A landscape with many valleys, sampled at points; each row gives a point and its height.
A ball rolls from a point to whichever of its 5 nearest points has the largest drop for the distance, and stops where none of them is lower. Distance is the straight distance between rows; heights are no part of it.
Vitu: [-80  52  52 -83 -26 -53  -9  -2]  height 439
kop: [ 36 -34 -66  65   9  41  31  90]  height 733
kam: [  7 -36 -54  18   9  26  17  64]  height 358
ruzi: [-27  -7  29  -2  12 -18   5   6]  height 325
vid: [-14 -17  15  -3  11  -5  18   2]  height 405
nolu: [ 17 -37 -78  64  22  24  36 106]  height 659
Rel: [-67  43  57 -71 -13 -37 -28 -23]  height 88
Gonef: [ 25  15  30  -6 -17 -30 -32 -67]  height 329
butav: [ 45  -9 -16  18  -3  36  20 -33]  height 624
Bufam: [-70  32  29 -18   1 -43  10  31]  height 307
luni: [-55 -12 -21  -3  19  -2  33  45]  height 285
dasof: [ 75 -13 -56  92  20  86  24  46]  height 203
Zirus: [ 46 -20 -46  31  -4  53  15  32]  height 497
mevas: [ -4  15  38 -47 -18 -38 -50 -79]  height 193
kedis: [-15  21  45 -46  -6 -36 -48 -52]  height 535
badi: [-69  19  10 -13  12 -35  29  40]  height 296
Lobev: [-33  27  52 -47  -3 -34 -37 -34]  height 723
sama: [-46  32  55 -59  -7 -37 -38 -30]  height 833
tupek: [ 65 -21 -64  89  11  69  34  71]  height 715
dugib: [  9 -38 -88  65  33  22  42 114]  height 673
Nafez: [ 35 -23 -22   8  -3  32  23   3]  height 633
sosi: [-72  48  36 -37  -8 -47  -2  22]  height 346
vek: [-19 -29 -18  -1  11  12  24  29]  height 160
Mam: [-52  34  52 -45  -3 -36 -28  -8]  height 129
Vir: [ 39   5  12  12 -12  -3   2 -58]  height 53
dez: [ 60 -14 -56  63   2  63  20  58]  height 486
fugen: [ 11  -7  22   3   4 -12   4 -25]  height 605
lur: [-41  14  40 -17   7 -32  -8   3]  height 353
deri: [ 69  -2 -54  68   8  82   5  24]  height 179
bav: [ 24   3  27   3  -9 -21 -14 -52]  height 293
fer: [ 22 -15   7   7   4   2  14 -24]  height 902
Biz: [-38 -27 -44   4  19  16  30  62]  height 295
zevez: [ 15  22  35 -25 -24 -31 -45 -87]  height 323
Gidug: [-50  -3   5  -5  15 -14  28  31]  height 289
ror: [  1 -33 -31   8   6  22  19  36]  height 324
ralit: [ 10   0  32  -4   2 -26 -13 -29]  height 404
Bekug: [ -24   22   53  -69  -20  -42  -51 -106]  height 600
funu: [ 41 -29 -35  20  -3  43  20  33]  height 461
livus: [ -8 -30 -76  38  28  18  27 101]  height 641
Zogo: [  9  16  38 -28 -17 -37 -44 -70]  height 306
Fefi: [ 45  -1 -13  22  -5  32  17 -50]  height 505
gipad: [ 17 -35 -71  50  13  28  24  94]  height 611
tutiz: [ 55  -5 -36  27  -5  60  13 -10]  height 541
Tifuv: [-39  28  58 -72  -8 -38 -45 -62]  height 875
kegu: [ 38  -7  10  14  -3   4  15 -43]  height 563
sis: [ 40 -28 -59  40   1  43  17  66]  height 495
Vizor: [-29  18  47 -28   3 -34 -29 -18]  height 206
nupu: [   7   22   34  -38  -36  -36  -57 -107]  height 370
sopev: [-53  36  70 -84 -12 -42 -37 -73]  height 823
bub: [ 42  13  11  20 -13   5  -4 -68]  height 217

Call two points neighbours if one is among the 5 nearest of the other. Go from one point of each pair to the other, from neighbour to neighbour, staying as low as possible. Name the highest point that can't be avoided.
Vir and mevas -> Gonef
deri and Rel -> sis
Vir and Rel -> ralit
vek and Rel -> Bufam

Two balls start at each pair of points below. Name the first point that both come to, or write none.
ruzi and funu -> vek
livus and lur -> none
Tifuv and sosi -> none

Where does a ball stop that starts at each point below?
Lobev -> Rel
Bufam -> Rel
butav -> Vir
tupek -> deri
badi -> vek
Nafez -> vek
Zirus -> vek
